Each row is a point on a landscape with many peaks, with its height.
A climber steps from a point to whichever of its 2 nearest points has the largest rise for the distance, and stops where none of them is higher. Distance is the straight distance between rows; heights are no part of it.
Q_670: [121 137 140 135 125 101 110 137 129 134 127 114 105  70 138 128 164 129
 124 176 135 112 128 143 116 125 109 122 114 112 122 117]  h=50.8
Q_224: [180 109  63 176 114 143 117 105 144 124 106 120 122 136 116 122 111 116
 131 123 122 177 199 138 137 113 124 129 172 122 123 160]  h=41.2
Q_973: [138 164 100 148  64 127  87 140 164 120 133 171 131 121 144 163 100 149
 159 124 120 135 196 148 116 143 104 107 137 103  53 146]  h=66.0
Q_86: [130 128 113 172 133 123 134 129 176 128 140 111  80  69 127 153 133 102
  94 175 131 149 147 119 101 139 100 141 144  93 133 117]  h=65.8
Q_656: [ 74 127 175 122 106 138 149 148 169 120 161 154  84 109 111 160 140 137
  64 166 156 165  77 111 113 127 153 144 129 131 138 115]  h=22.4
Q_760: [135 128 106 117 119 122 135 103 101 124 138 118 167 166 130 122  83 126
 131  59  94 107 142 109 145 121 113 131 137 148 125 155]  h=42.2
Q_915: [118 169 104  90  71 123 118 116 133 133 142 127 167 104 138 146 108 131
 143  91 138  90 141 119 139 120  93 141 158 136  76 131]  h=35.2
Q_447: [156 116  99 165 150 112 129 129 151 150 114 132 114 109 141 148 128 112
 135 134 115 115 180 130 111 134 106 120 120 104 140 105]  h=71.9
Q_570: [105 127 137  78  95 110  85  88  85 105 166 157 152 161 119 109 130 179
 176 136 116  79 151 115 132 136 103  95  86 149  99 161]  h=3.8
Q_924: [128  77 116 148 141  85 133  81 104 137 135 131 142 105 108  86 144 131
 166 135 114 110 209 134 146 128 114 117  97 129 149 152]  h=52.1
Q_568: [171 105 104  71  91 160 114  72 131 149 147 142 171 183  92 156 133 156
 153 123 145 105 134  87 116 114 106 149 157 153 123 102]  h=55.2
Q_913: [145 100 147 140 195 126 142 127  92 129 124 141 140 150 130  79 145 129
 174 137 113 104 179 159 148 126 134 108  67 135 162 140]  h=17.6
Q_574: [100 123 125 103 110  99 111  86 116 129 147 150 153 132 125 121 122 161
 169 113 103  64 175 104 140 126 106 105  91 135 111 141]  h=4.6
Q_121: [148  98 136 115 132 131 115 107 110 119 142  99 110 129  96 103 176 134
 114 181 147 144  99 124 131 119 133 144 141 121 162 132]  h=52.2
Q_652: [154 125 100 139 190 159 158 142  90 114  85 103 148 153 134  85 125 111
 145 101 135 148 130 156 155 114 156 130 130 164 170 140]  h=16.8
Q_110: [128 114 130 159 131  89 114 113 116 122 145 143 126 109 137 109 124 131
 153 130  95 104 194 141 149 139 108 102  96 104 130 155]  h=53.7
Q_386: [164 112 120 146 206 155 146 142  90 126  96 134 143 173 142  85 133 119
 165 121 120 132 160 168 145 123 152 114  93 151 164 140]  h=17.2
Q_481: [104 136 164 115 136  94 150 139 109 144 130 105 118  69 144 122 161 113
 124 120 132  81 106 125 139  99 117 133  98 127 128  93]  h=59.3
Q_341: [139 127 122 121 129 104  96 120  59 110 134 126 154 162 149  91 108 137
 158  95 107 119 143 145 149 133 125 101 110 148 116 173]  h=59.9
Q_788: [ 94 133 166 112 102 136 145 100 145 120 159 149  97 101  87 153 189 184
 123 190 137 120 105 112 116  97 118 114  87 129 135 106]  h=44.6
Q_601: [121 158 123 111 101 100  91 139  83 110 128 137 147 139 159 117 112 141
 161  99 115 110 128 145 138 143 114  99 109 136  90 159]  h=57.6
Q_176: [102 148 128 124 104 173 127 148 147 101 120 157 135 156 115 152 110 160
 125 136 142 168 108 137 126 143 144 113 141 142 113 146]  h=74.9
Q_7: [181  79 117 105 113 126 115  77 133 150 148 128 144 184  91 151 133 132
 137 119 128 114 137  84 119 122 112 146 146 121 142 103]  h=58.2
Q_117: [117  96 159  88 160  94 142  96  54 132 154  98 156 141 119  84 138 122
 146 104 119  75 123 114 147 114 126 133  89 153 150 122]  h=72.1
Q_59: [120 125 170  79 153 138 171 117 115 146 138 142 165 182 127 134 126 144
 131  90 106  76  66  92 116 115 133 121  99 169 155  97]  h=87.9
Q_175: [114 117 141 139 184 160 206 132 144 103 126 132 118 131  95  98 147 135
 132 141 129 125 119 125 153 103 148 127  93 148 195 129]  h=18.8
Q_978: [119 100 169  92 103  88 103  70  85 129 177 117 128 127  97 113 171 154
 134 160 122  92 132 104 133 112 109 131  96 115 121 122]  h=44.1
Q_552: [124 129 141  87 102 143 104 101 106 108 151 159 152 175 105 133 142 184
 166 149 122 108 122 121 125 132 116 103 112 146 122 144]  h=2.9
Q_324: [146  90  98 152 151 120 134 100 116 125 111 128 131 115 104  96 150 142
 161 158 127 132 187 147 140 122 123 115 111 128 163 149]  h=50.6
Q_834: [136 115 128 112 123 160 114 107 107  91 135 152 144 185  92 116 145 186
 162 167 121 140 129 137 132 132 134  99 119 146 151 160]  h=2.2
Q_612: [154 120 121 111 121 144 140 110 166 168 114 149 156 174 125 178 114 134
 134  90 110 102 119  88 107 128 117 135 139 124 131  89]  h=33.8
Q_470: [107 125 155 141 135 114 147 129 101  84 161  97 119 106 113  73 135 118
 105 135 119 128 105 132 175 123 130 136 119 119 157 175]  h=82.3
Q_355: [153 103 120 106 158  81 132 113  68 161 119  90 165 118 155  99 118  80
 145  63 122  76 139 122 149 118 122 144 122 141 135 108]  h=74.4
Q_929: [120 165 106 125 106 146 108 166 165 151  83 163 158 143 157 191  79 140
 137  86 130 155 143 151  96 147 151 105 143 127  68  99]  h=80.2
Q_843: [ 91 125 154 120 139 130 153 162 176 166 121 158  98 104 141 188 134 119
  90 144 156 142  94 118  86 128 153 133 116 135 134  65]  h=82.2
Q_495: [117 137 138 137 120  98 104 135 109 112 137 136 125 116 145 117 132 139
 146 134 111 108 145 144 142 140 113 103 103 113 116 149]  h=55.1
Q_655: [174  76 142 111 132 111  94  93  97 140 150 109 115 151  99 114 180 134
 127 179 144 133 116 120 114 124 125 139 129 114 155 110]  h=49.9
Q_860: [126 109 125 126 163  95 169 111 103 150 126  95 154 102 136  98 111  87
 140  66 112  74 154 112 166 116 118 143 108 130 150 117]  h=77.0
Q_259: [152  80 121 116 131  75  98  87  61 149 141 117 163 151 136  93 119 105
 149  88 110  97 169 123 141 133 121 127 122 144 126 142]  h=70.3
Q_502: [ 99 143 122 129 111 131 174 109 149 103 144 120 146 113 102 130 101 129
 116  88 107 109 133 100 166 114 107 140 137 127 142 153]  h=7.3
Q_618: [153 106 111 156 160 188 136 131 155 124  98 146  98 193 111 146 118 127
 112 143 135 173 117 113  99 142 157 141 161 128 159 104]  h=37.2
Q_953: [115 171 112 113  53 155 123 116 126  84 179 125 159 127 119 106  92 143
 130 113 147 138 130 124 157 124  92 145 158 132  78 189]  h=9.2
Q_69: [132 124 144 182 164 156 103 163 140 126 113 169  97 189 160 147 100 128
 127 149 108 168 156 150  84 163 150 103 110 105 117 125]  h=76.1
Q_345: [136  85 130 122 152 106 166  82  93 123 154 105 162 161  96  83 109 115
 136  90 106 106 148 103 156 122 130 141 112 141 169 150]  h=62.2
Q_283: [137 149 118 100  90 137  77 141 135 140 114 132 131 108 141 151 153 140
 135 163 161 141 111 150 108 138 127 134 160 126  89 121]  h=63.1
Q_864: [ 95 144 118 165 126 136 155 144 199 124 132 140  86  78 122 175 118 120
  95 163 135 154 145 123 101 140 112 130 137 101 128 113]  h=67.3
Q_919: [135 143 111 147  98 125  74 136 108  90 125 126 115 118 135  84 137 148
 153 170 134 162 143 165 143 145 126 106 127 118 104 199]  h=51.0
Q_952: [132 112 172  88 156 129 176 123 106 136 155 115 144 168 113 122 133 115
 112  93 123  95  62  93 134 106 136 142 111 159 168  96]  h=80.1
Q_668: [102 147 157 107 109 112 110 149 125 136 125 116 110  72 140 123 170 133
 118 166 154 123  81 143 122 120 128 128 124 130 114 123]  h=52.3
Q_162: [129 113 155 143 155 122 198 125 177 154 146 121  86 110 109 152 141 107
 103 113 137 108 100  83 126 100 118 151  96 113 165  73]  h=68.7
Q_428: [162  74 162  99 126  86  91  80  88 159 162 124 124 156 109 127 175 138
 135 157 126  99 134 109 111 120 114 130 102 111 138  90]  h=47.2
Q_680: [176  97 115 126 143 159 124 118 138 140 116 129 122 192 108 151 131 122
 118 128 136 148 104 102 113 133 143 145 160 128 160  98]  h=36.1
Q_753: [133 151 133 139 147 126  95 174  85 117 102 120 125 150 176 112 119 104
 124 112 132 155 102 165 133 147 154 119 133 134 109 138]  h=68.8
Q_209: [167 141  77  98 100 146 108 123 132 148  98  94 150 106 127 130 138 110
 127 119 162 141 106 130 128 115 123 165 194 143 110 123]  h=76.8
Q_508: [138 124 152 140 115  97 102 138 119 134 154 118 114 129 146 144 130 101
  96 124 112 119 119 123 132 144 111 137 137  92 119 118]  h=65.1
Q_67: [144  83 157 102 124 110 166  75 120 137 168  94 103 127  71 122 174 137
 115 139 148 113  85  80 131  89 126 156 106 118 163  85]  h=27.0
Q_943: [158 108 126 120 105 125  95 112 131 131 144 103 111 126 115 132 153 115
 102 159 144 143 110 118 126 131 113 156 166 104 132 129]  h=54.7
Q_184: [104 174 104 147 128 112 127 183 147 133  90 115 121  72 170 137  89  92
  98  94 135 161 120 161 126 147 160 136 163 119  87 120]  h=13.0
Q_240: [142 110 108 159 142 130 151 116 176 134 131  91  68  68 110 135 150 101
  99 175 159 150 121 106 105 120 109 156 144 104 155 106]  h=64.2
Q_465: [133 119 163 104 158 132 146 115 103 133 147 146 171 202 135 116 112 142
 141  93  89  87 102 107 121 129 133 114  95 146 146 128]  h=80.4
Q_213: [123 142 115 143 109  85 104 122 129 137 126  91 119  21 140  85 148 121
 148 160 119 105 161 150 141 123 107 126 122 105 110 161]  h=14.4
Q_116: [152  77 141 121 183 114 173 106  99 135 139  94 134 135  99  83 147 102
 138 121 141 113 133 122 154 112 134 151 103 132 180 114]  h=65.2
Q_270: [112 120 167 100  88 115 108  89 113 104 181 123 120 120  90 117 169 164
 123 179 132 118 115 114 138 116 108 129 115 112 124 144]  h=41.3
Q_204: [118  78 156 106 159  89 159  85  70 129 151  86 143 109  96  66 153 114
 145 122 134  94 140 118 156 110 127 148  89 142 162 126]  h=68.6
Q_936: [118 149 112 149 104 173 132 137 165 104 109 161 140 163 119 155  94 157
 139 115 114 159 152 132 126 133 132 110 136 126 110 152]  h=81.3
Q_537: [149 175  84 140  74 126  67 141 124 108 109 118 124  87 146  78 124 136
 169 159 139 166 148 174 135 136 127 113 141 124  69 203]  h=48.7
Q_798: [164  81 141 131 186 129 175 121 129 141 139  91  89 123 103 101 163  97
 122 140 164 126 104 110 137 106 135 160 109 124 180  85]  h=61.9
Q_383: [131 107 119 130 142 120 132 105 126 128 118 126 123 101 107 120 167 153
 155 171 132 112 159 133 130 115 110 115 104 125 155 123]  h=49.2
Q_578: [179 104  72 169 151 154 142 113 135 127  87 117 132 161 115 116 108 116
 138 102 118 168 177 130 140 113 140 129 153 137 155 145]  h=40.0
Q_467: [101 150 115 132 138 130 157 147 137 119  95  96 117  45 129  98 154 123
 127 146 148 125 109 144 150 105 133 135 135 142 147 143]  h=15.2
Q_500: [134 135 121 163  91 128  79 129 136  93 151 149 100 126 125 124 131 154
 141 182 122 155 169 152 127 152 105 104 126  96 103 182]  h=52.7
Q_751: [157 124  95 155 118 153  74 132 144 127 108 148  98 141 136 154 140 141
 133 187 138 172 163 150  86 147 124 121 160 112 109 132]  h=55.9
Q_114: [132 116 164 145 109 100  85 126  91  88 175 116 107 137 127  91 137 130
 115 161 112 139 123 140 152 151 119 119 117  95 127 177]  h=72.6
Q_233: [123 162 134 152 140  83 100 174 127 141 119 100 102  39 178 109 135  89
 119 149 125 117 127 166 115 150 127 124 124 102  98 123]  h=13.8
Q_103: [115 134 143 128 134  80 143 131  94 135 138  90 141  70 156  98 119  90
 125  81 109  76 135 125 169 120 113 137 116 119 127 126]  h=80.3
Q_871: [109 135 135 140 133 112 175 112 180 153 127 150 149 128 134 151 101 123
 130  78  83  74 152  86 133 124 108 125 100 105 136 108]  h=6.4
Q_876: [108 162 112 153 165 139 125 189 133 129  72 153 123 125 173 139  99 123
 141 115 133 164 139 177 108 149 170 100 119 136 105 113]  h=69.8
Q_622: [124 149 101 141 177 168 153 164 108 111  71 115 123 126 149  95 127 111
 128 119 149 164 105 162 144 122 167 133 145 167 154 137]  h=16.3
Q_867: [159 100 134 123 141 128 135 113  92 115 152 104 143 183 109 109 114 108
 106 101 115 135 105 110 144 127 134 148 150 130 159 144]  h=57.8
Q_613: [105 136 151 129 154 125 149 166 176 174 108 164 123 116 155 186 127 123
 118 128 133 117 119 129  85 136 139 114 100 126 127  63]  h=78.0
Q_596: [137  99 160 116 140 138 175 108 148 126 161 124  97 153  81 138 161 134
 100 143 137 127  75  86 127 103 141 146 116 129 179  89]  h=25.1
Q_96: [120 128 141 127 104 126 116 115 107  84 163 110 124 127 103  92 136 140
 116 154 125 147 111 131 160 129 120 132 141 115 137 187]  h=77.1
Q_606: [110 168 108 144 113 112 112 168 156 142 107 102 103  54 156 126 110  87
  88 134 141 160 110 152 114 148 147 151 178 107  88 132]  h=13.3
Q_15: [ 91 165 123 110  77 132 150 115 126  83 167 118 153 117 114 115  88 139
 118  90 121 118 118 115 168 124  96 140 145 137 108 182]  h=8.1
Q_887: [173  96 104 141 117 132 112 102 144 139 134 136 124 156 104 145 130 131
 129 137 119 133 164 113 120 128 112 133 150 108 140 127]  h=60.9
Q_408: [159  80  97 175 120  99 131  83 128 141 143 137 136 144 110 109  97 109
 137  93  89 136 215 119 149 124 116 123 136 114 131 165]  h=66.1
Q_61: [145 117 146 164 124 109  76 134 107 110 158  99  86 111 140  81 143 108
 101 185 123 158 125 151 134 152 125 136 135  89 127 179]  h=69.4
Q_291: [101 119 182 122 126 133 175 131 165 135 161 145  89 129 102 162 156 133
  79 143 141 134  71  92 113 108 144 146 109 133 158  88]  h=23.6
Q_774: [160 110 135 124 146 140 121 126 138 156 116 150 143 188 133 157 133 132
 134 117 112 116 117 111 106 133 131 123 124 127 143  92]  h=34.9
Q_950: [133 164 107 113 102 119 112 144 144 155 100 148 165 132 159 179  98 129
 145  71 113 111 143 131 114 136 120 116 144 131  79 100]  h=74.2
Q_858: [119 132 158 118 131 130 122 150  94 103 149  99 119 135 133  97 136 106
  87 128 138 147  57 132 147 132 145 150 153 136 142 157]  h=57.0
Q_610: [160  99  88 144 104 112 128  83 153 147 138 133 135 125 105 142 113 121
 136 112 114 118 193 103 138 123  99 138 147 106 129 137]  h=63.4
Q_560: [115 123 131 137 147 166 182 126 161 105 127 143 126 153  92 132 128 145
 117 130 121 138 106 104 137 119 140 128 128 140 174 134]  h=19.7
Q_280: [102 155 119 150 126 109 139 143 150 126 111  82 103   4 129  90 153 120
 131 175 132 120 132 149 137 112 115 131 123 113 127 154]  h=14.8
Q_305: [140 113 142 112 169 144 140 128  63  93 136 109 145 174 114  78 138 135
 136 135 130 133  95 146 150 122 148 121 118 161 170 156]  h=65.4
Q_16: [123 172 115 138 106  82  87 153 138 143 113  99 113  14 153  99 143 120
 152 169 123 110 140 167 114 138 115 117 123 105  84 150]  h=14.1
Q_271: [115 155 125  93  73 127 139 122 161 142 145 124 148  97 122 172 123 120
 112  99 144 103 112 101 138 117  96 158 161 121  95 103]  h=33.4
Q_802: [119 140 173 113 110  91 101 159 109 142 152 105 120 109 162 140 134  90
  83 112 132 115  70 125 129 139 129 148 145 109 105 108]  h=62.5
Q_688: [105 129 173 111 127 131 113 168 125 137 139 147 122 166 147 163 110 112
  79 114 140 153  66 125 113 149 163 132 142 131 121 108]  h=67.4
Q_173: [ 99 131 161 137 141 126 204 136 183 140 145 136 113 115 115 152 121 112
  91  94 119 106  97  85 140 110 123 145 107 120 162  99]  h=65.3
Q_533: [161 120 110 123 123 191 102 113 102  93 111 141 146 207  99 123 131 177
 155 151 130 170 128 146 120 131 150 104 147 165 141 157]  h=1.6
Q_609: [170  76 106 103 123  68 102  83  64 170 136  89 166 136 137  99 121  83
 136  70 127 100 149 115 139 125 117 154 152 145 122 129]  h=72.2
Q_538: [150 124 118 134 124 156  62 144 124 130 101 165 111 170 141 160 147 160
 150 183 143 163 140 155  82 157 136 103 137 127 108 116]  h=57.7
Q_6: [152  81 136 111 127  95 142  81 126 154 147  93 112 108  92 123 167 123
 125 138 145 109 122  93 130 103 108 153 113 109 151  88]  h=28.5
Q_478: [ 96 177  95 127 107 128 109 177 164 130  90 139 123  76 156 154  87 122
 114 119 155 179 128 170 108 150 161 118 158 120  63 125]  h=12.6
Q_961: [141 118 143 159 107 137 102 132 151 115 160 149 107 180 120 162 109 125
  94 134 103 153 137 111 116 152 118 133 147  85 120 137]  h=54.8
Q_581: [126 178  96 126  66 152 110 134 132  91 135 135 152 126 134 120  94 148
 149 109 143 154 146 148 147 129 110 124 149 133  69 178]  h=10.4
Q_282: [ 99 108 137 112 135  99 144  72 138 154 141 147 152 130 116 127 133 154
 161 112  91  49 179  78 125 114 108 113  64 126 129 111]  h=5.3
Q_804: [144 138 116 171 139 113 116 151 127 131 117 126 118 125 159 133 108 101
 122 108 102 132 163 146 135 141 123 121 133 102 119 132]  h=69.6
Q_853: [102 129 169  95  97 142 131  99 127  96 168 148 120 141  82 135 172 186
 131 184 131 121 101 115 131 114 121 114 105 134 139 134]  h=41.8
Q_586: [127 108 157 123 201 150 184 127 115 119 125 140 136 146 112  89 154 138
 164 143 120 101 139 142 146 109 143 115  64 147 179 124]  h=18.1
Q_767: [108 133 143  98 114 165 109 147 144 134 111 164 118 140 122 170 151 161
 121 174 168 158  85 138 100 140 156 115 139 154 126 102]  h=70.7
Q_585: [119 130 123 176 149 149 135 143 135  89 123 146 108 152 123 113 117 142
 129 148 110 159 155 146 139 139 138 108 116 114 147 165]  h=83.0
Q_700: [134  81 112 102 125  93 145  65 131 166 129 110 138 110  92 129 150 134
 154 113 138  84 162  83 131 105 107 145 109 126 143  91]  h=29.8
Q_632: [168 116  89 164 152 192 141 126 150 124  78 135 127 197 116 134 106 134
 132 111 117 174 144 122 115 124 157 128 154 143 155 124]  h=38.5
Q_276: [ 87 126 157 131 114 159 149 150 168 112 148 156 110 152 107 161 109 132
  77 133 137 166  87 109 123 140 156 138 143 128 142 130]  h=21.5
Q_831: [121 148 130 139 167 133 129 172 112 131  93 140 131 133 164 128 127 119
 140 117 128 130 125 159 127 135 146 113 116 137 130 118]  h=67.5
Q_886: [157 136 118 141 105  95  83 138 117 139 132 121 126 116 159 137 121 104
 120 114 111 120 146 142 130 144 114 130 150 101  98 130]  h=67.6
Q_836: [101 139 153  92 120 148 134 162 143 155 113 158 157 157 145 181 104 132
 107  95 143 135  66 123 106 137 158 119 132 156 120  97]  h=71.8
Q_288: [138 170  77 160 110 131  93 153 132 107  81 120 115  84 153 101 120 134
 153 146 133 171 164 178 133 136 138 109 147 127  86 177]  h=46.7
Q_361: [105 134 160 162 182 155 115 185 123 129 111 173  96 179 174 132  94 113
 115 140 129 172 125 160  97 165 172 111 106 117 115 117]  h=73.3
Q_260: [141 138  76 162 173 159 127 155 142 132  64 130 100 110 150 130 135 121
 138 161 149 163 152 160  98 137 146 122 146 137 140 112]  h=76.0
Q_425: [ 94 125 162 122 151 116 178  98 159 145 143 156 156 143 129 122 122 143
 141  97  78  57 141  83 132 114 116 116  63 121 141 115]  h=5.9
Q_54: [117 170 107  78  91 157 142 125 138 147 124 144 191 155 143 176  81 146
 142  55 128 101 115 111 116 125 106 135 151 165  83 112]  h=47.5
Q_908: [113 133 143 191 141 140 111 158 144  97 135 165  91 159 146 132 101 137
 126 151  98 162 164 149 112 165 132  93  98  92 121 158]  h=79.3
Q_786: [105 132 158 102 124 128 139 136 119 119 134 124 125 113 119 129 162 142
 116 141 142 117  79 126 135 111 129 128 122 147 143 119]  h=54.9
Q_690: [161  73 134 110 143 112 139  81  77 116 162 108 160 197  86  90 124 125
 136 115 113 127 133 112 136 128 140 139 129 143 169 146]  h=60.1
Q_768: [122 127 128 129 161 168 119 155 137 139  84 164 109 152 140 153 146 145
 134 171 154 160 110 149  94 145 162 111 130 151 143  93]  h=75.3
Q_452: [115 194  90 116  80 126  96 168 166 132 101 134 139  61 149 138 110 130
 139 137 163 157 130 171 112 146 138 127 163 121  45 135]  h=12.1
Q_134: [156  77 131 157 139  81 122  96  89 143 154 121 142 146 130  90 109  96
 136  90  94 114 188 127 155 136 122 127 117 117 138 155]  h=68.4
Q_314: [126 153 123 108 108 143 116 159 127 143 106 131 154 155 155 173  93 113
 102  78 137 156  89 133 116 136 147 135 166 145  96 108]  h=77.2
Q_432: [124 162 117 125  78 121 102 137 157 136 130 165 152 137 148 175  94 141
 149  95 111 114 164 131 119 141 108 114 134 111  69 126]  h=69.9
Q_438: [148 140  77 129 132 151 122 141 144 139  73 114 124 102 135 139 140 120
 131 139 154 152 126 141 119 123 136 141 175 136 128 115]  h=72.7
Q_309: [ 91 161 111 122 146 147 167 165 127 111  85 117 135  84 138 112 131 124
 126 113 153 145  91 150 151 114 153 130 143 168 146 142]  h=15.7
Q_84: [ 92 151 154 107 116  82 128 139 111 147 116 104 123  29 151 119 169 131
 144 138 133  67 112 135 130  96 114 120  94 130 100  99]  h=57.1
Q_894: [116 129 154 115 150 123 125 131  75  96 143 131 149 166 135  95 124 143
 149 114 111 111 110 139 147 133 129 102  94 146 145 157]  h=62.4
Q_255: [136 133 106 170 143 163 127 138 150 115  95 159 129 165 130 138 114 149
 148 131 105 153 165 142 117 134 138 102 120 125 135 144]  h=87.6
Q_263: [120 172  77 151 106 160 115 154 154 104  79 131 122 103 139 130 109 140
 138 136 143 187 153 167 128 134 145 120 163 134  90 156]  h=44.9
Q_977: [113 144 157 156 148 133  97 183  98 110 120 145 106 176 174 122  91 105
 109 114 125 176 107 159 121 162 170 114 123 117 101 135]  h=71.0
Q_866: [143 121 153 136 149 127 131 146  89 112 153 102 125 167 138 106 113  84
  85 100 120 139  85 127 150 136 143 152 148 120 148 140]  h=56.1
Q_153: [111 121 165 136 133 161 166 134 170 117 146 155 131 188 103 152 110 138
  93 120 107 143  88  96 116 134 149 133 127 124 155 125]  h=20.6
Q_411: [125 190  94 120  58 131  95 148 151 112 129 138 149  85 146 123 106 137
 154 125 154 142 147 159 135 137 114 130 155 118  45 158]  h=11.4
Q_302: [134 102 107  87 142 115 145  86 115 162 104 115 157 117 110 127 146 136
 166 105 138  75 137  97 131 104 112 133 112 154 149  87]  h=31.0
Q_201: [115 124 165  88 127 119 129 114  86 110 160 121 145 154 115 116 147 147
 128 129 123 104  85 119 139 118 127 121 116 150 147 131]  h=58.6
Q_274: [134 127 109  83 123 130 147  91 149 169 107 139 167 138 122 162 127 144
 158  85 121  68 130  83 118 107 108 130 124 151 133  83]  h=32.4
Q_541: [114 143 108 151 136 155 131 164 184 155  82 162 128 143 151 189  80 123
 112 108 126 168 142 136  87 147 158 117 146 116 100  92]  h=75.0
Q_44: [141 116 141 129  84 137  99 111 154 113 170 137 113 148  99 155 140 140
 101 166 130 144 133 111 122 138 105 142 154  94 117 136]  h=57.5
Q_258: [136 117 116 171 130 141  95 128 147 107 137 143  86 126 122 141 144 146
 125 206 127 161 165 143 101 147 111 111 132 102 134 148]  h=54.3
Q_748: [139 137 119 157 122 120  69 139 127 124 124 105  86  88 143 100 151 117
 121 203 135 160 129 158 110 149 126 131 146 102 115 168]  h=67.2
Q_424: [127 163  84  83  78 125 112 101  98 125 147 109 177 117 143 116  91 129
 144  77 136  96 145 120 143 116  93 146 159 159  74 155]  h=37.5
Q_453: [ 85 139 185 135 127  97 154 138 106  98 171 100 109  80 130  91 139 111
 101 125 115 100  98 126 174 117 120 132  97 117 139 151]  h=87.7
Q_292: [142 127 106 150 183 162 117 154 125 133  77 153 112 148 148 135 149 141
 156 170 139 147 150 163 100 139 147 105 116 143 149 108]  h=79.5
Q_822: [109 132 172 144 144 123 110 176 118 128 140 143 105 162 163 142 107  96
  86 122 126 151  97 141 121 159 157 131 131 107 117 118]  h=68.9
Q_725: [120 114 164  99 163 104 145 109  83 135 154 125 164 165 138 102 115 121
 142  84  95  65 122 108 140 120 122 123  82 143 144 122]  h=75.9
Q_684: [161  79 121 150 170 125 163 106 150 136 142  81  70  98  94 106 163 104
 114 170 168 146 116 108 122 107 121 160 119 110 179  99]  h=61.3
Q_362: [127 114 162  85 171 138 178 132  84 127 134 111 148 142 120 103 152 122
 132 110 142  93  67 119 142  98 143 137 105 180 176 106]  h=74.6
Q_461: [126 131  91 107  96 117 119  87 100 121 138 121 165 126 125 107 103 137
 154  90 116 104 172 119 154 119 104 127 141 150 101 170]  h=40.2
Q_671: [107 150 159  98  96 113 115 152 115 128 148  96 126  97 142 120 136 101
  84 119 146 132  51 124 138 127 133 154 162 132 112 142]  h=59.8
Q_841: [145 139 101  81  85 156 120  91 141 152 142 149 179 170 120 165 106 149
 149  87 127  92 143  94 119 119  99 141 154 151  94 111]  h=51.6
Q_451: [ 84 137 119 155 140 161 147 165 185 136 102 164 104 127 143 174  79 118
  88 127 140 183 128 131  98 148 165 126 151 117 119 109]  h=72.0
Q_35: [131 114 135 101 152 142 152 127  86 111 124  91 137 131 110  88 153 123
 120 133 152 131  69 128 149 106 148 143 139 167 174 136]  h=69.3
Q_733: [133 153 113 129  95 122  69 143 142 132 121 127 109  84 143 132 150 135
 133 188 147 147 134 159 104 146 117 129 151 106  86 148]  h=65.0
Q_749: [109 128 111 144 130 114 184 100 167 134 129 123 146 102 111 130 100 120
 132  79  97  87 167  89 162 113 102 135 116 114 148 130]  h=6.8
Q_487: [105 135 154 120 138 111 172 134 139 139 138 119 128 107 129 140 131 111
 112  95 119  90 105 102 144 111 117 136 110 125 146  98]  h=62.1
Q_431: [133 159  78 167 156 150 116 168 142 131  54 143 121 129 163 143 110 134
 154 122 126 167 172 175 103 137 153  98 135 139 108 116]  h=72.5
Q_368: [119 121 134 133 154 140 155 151 153 145 112 132  92 109 129 153 151 113
 103 150 158 141  95 119 106 123 142 140 133 136 154  80]  h=77.7
Q_469: [123 153 107 104 103 151 162 114 134 133 132 123 174 164 129 150  68 130
 121  43 102 109 118  96 135 117 104 142 150 155 112 140]  h=44.2
Q_471: [ 71 142 137 163 133 141 178 160 203 128 128 160 104  97 126 172  95 123
  87 131 125 154 131 117 115 138 138 125 124 112 136 118]  h=69.2
Q_346: [152 119 124 142 152 174 101 139  98 103 105 140 126 205 125 121 131 149
 137 145 125 171 118 147 117 142 162 110 141 147 146 141]  h=1.1
Q_197: [108 120 151 115 129 119 150 100 131 135 134 131 108  88 100 138 184 165
 139 170 135 100 126 118 120  92 111 116  82 125 146  94]  h=47.0
Q_106: [114 161 128 155 123  97 120 160 156 139 130  92  90  25 157 120 131  85
  94 160 130 131 116 146 112 142 125 143 148  99 106 127]  h=13.6
Q_997: [155 151  98 108  99 137 106 142 126 143 108 105 151 133 147 156 109 100
 105  84 141 145 105 133 127 130 127 153 190 134  93 115]  h=81.7
Q_207: [141 141 116 106 121 135  79 148 115 144  90 144 137 139 152 159 152 149
 151 148 148 134 118 157 103 145 134 111 139 141 106 107]  h=60.5
Q_626: [ 91 139 154 135 111  82 152 121 119 119 158  86 121  43 134  97 127 100
 109 102 109  82 125 113 174 117 107 141 117 106 127 140]  h=82.1
Q_716: [123 142 123 140 141 120 134 149 163 155 103 151 128 114 148 171 130 129
 136 126 116 107 148 131 107 135 117 114 112 112 124  91]  h=74.5
Q_77: [ 92 141 153  91  84 174 114 148 148 117 144 169 133 149 115 169 121 162
 107 154 173 172  76 133 112 143 159 120 147 152 106 129]  h=69.0
Q_633: [161 152  57 163 106 149 118 129 159 119  84 121 127 110 134 134 109 123
 134 116 127 172 189 151 132 114 127 130 178 129  97 147]  h=42.8
Q_269: [130 110 156 145 179 145 186 140 177 154 135 143  79 123 125 156 150 112
 113 151 145 124 111 108  95 113 130 140  86 126 164  68]  h=73.2

Call two points neighbours if one is among the 2 nearest of the other. Go from one point of each pair to the other, from neighbour to neighbour, staying as high as possible. Name the lowest point that can't be avoided.
Q_453, Q_997 -> Q_271
Q_894, Q_929 -> Q_684
Q_977, Q_997 -> Q_77
Q_292, Q_997 -> Q_438

For each start below, name the point where the climber stops.
Q_858 -> Q_843
Q_16 -> Q_453
Q_502 -> Q_453
Q_276 -> Q_453
Q_612 -> Q_453
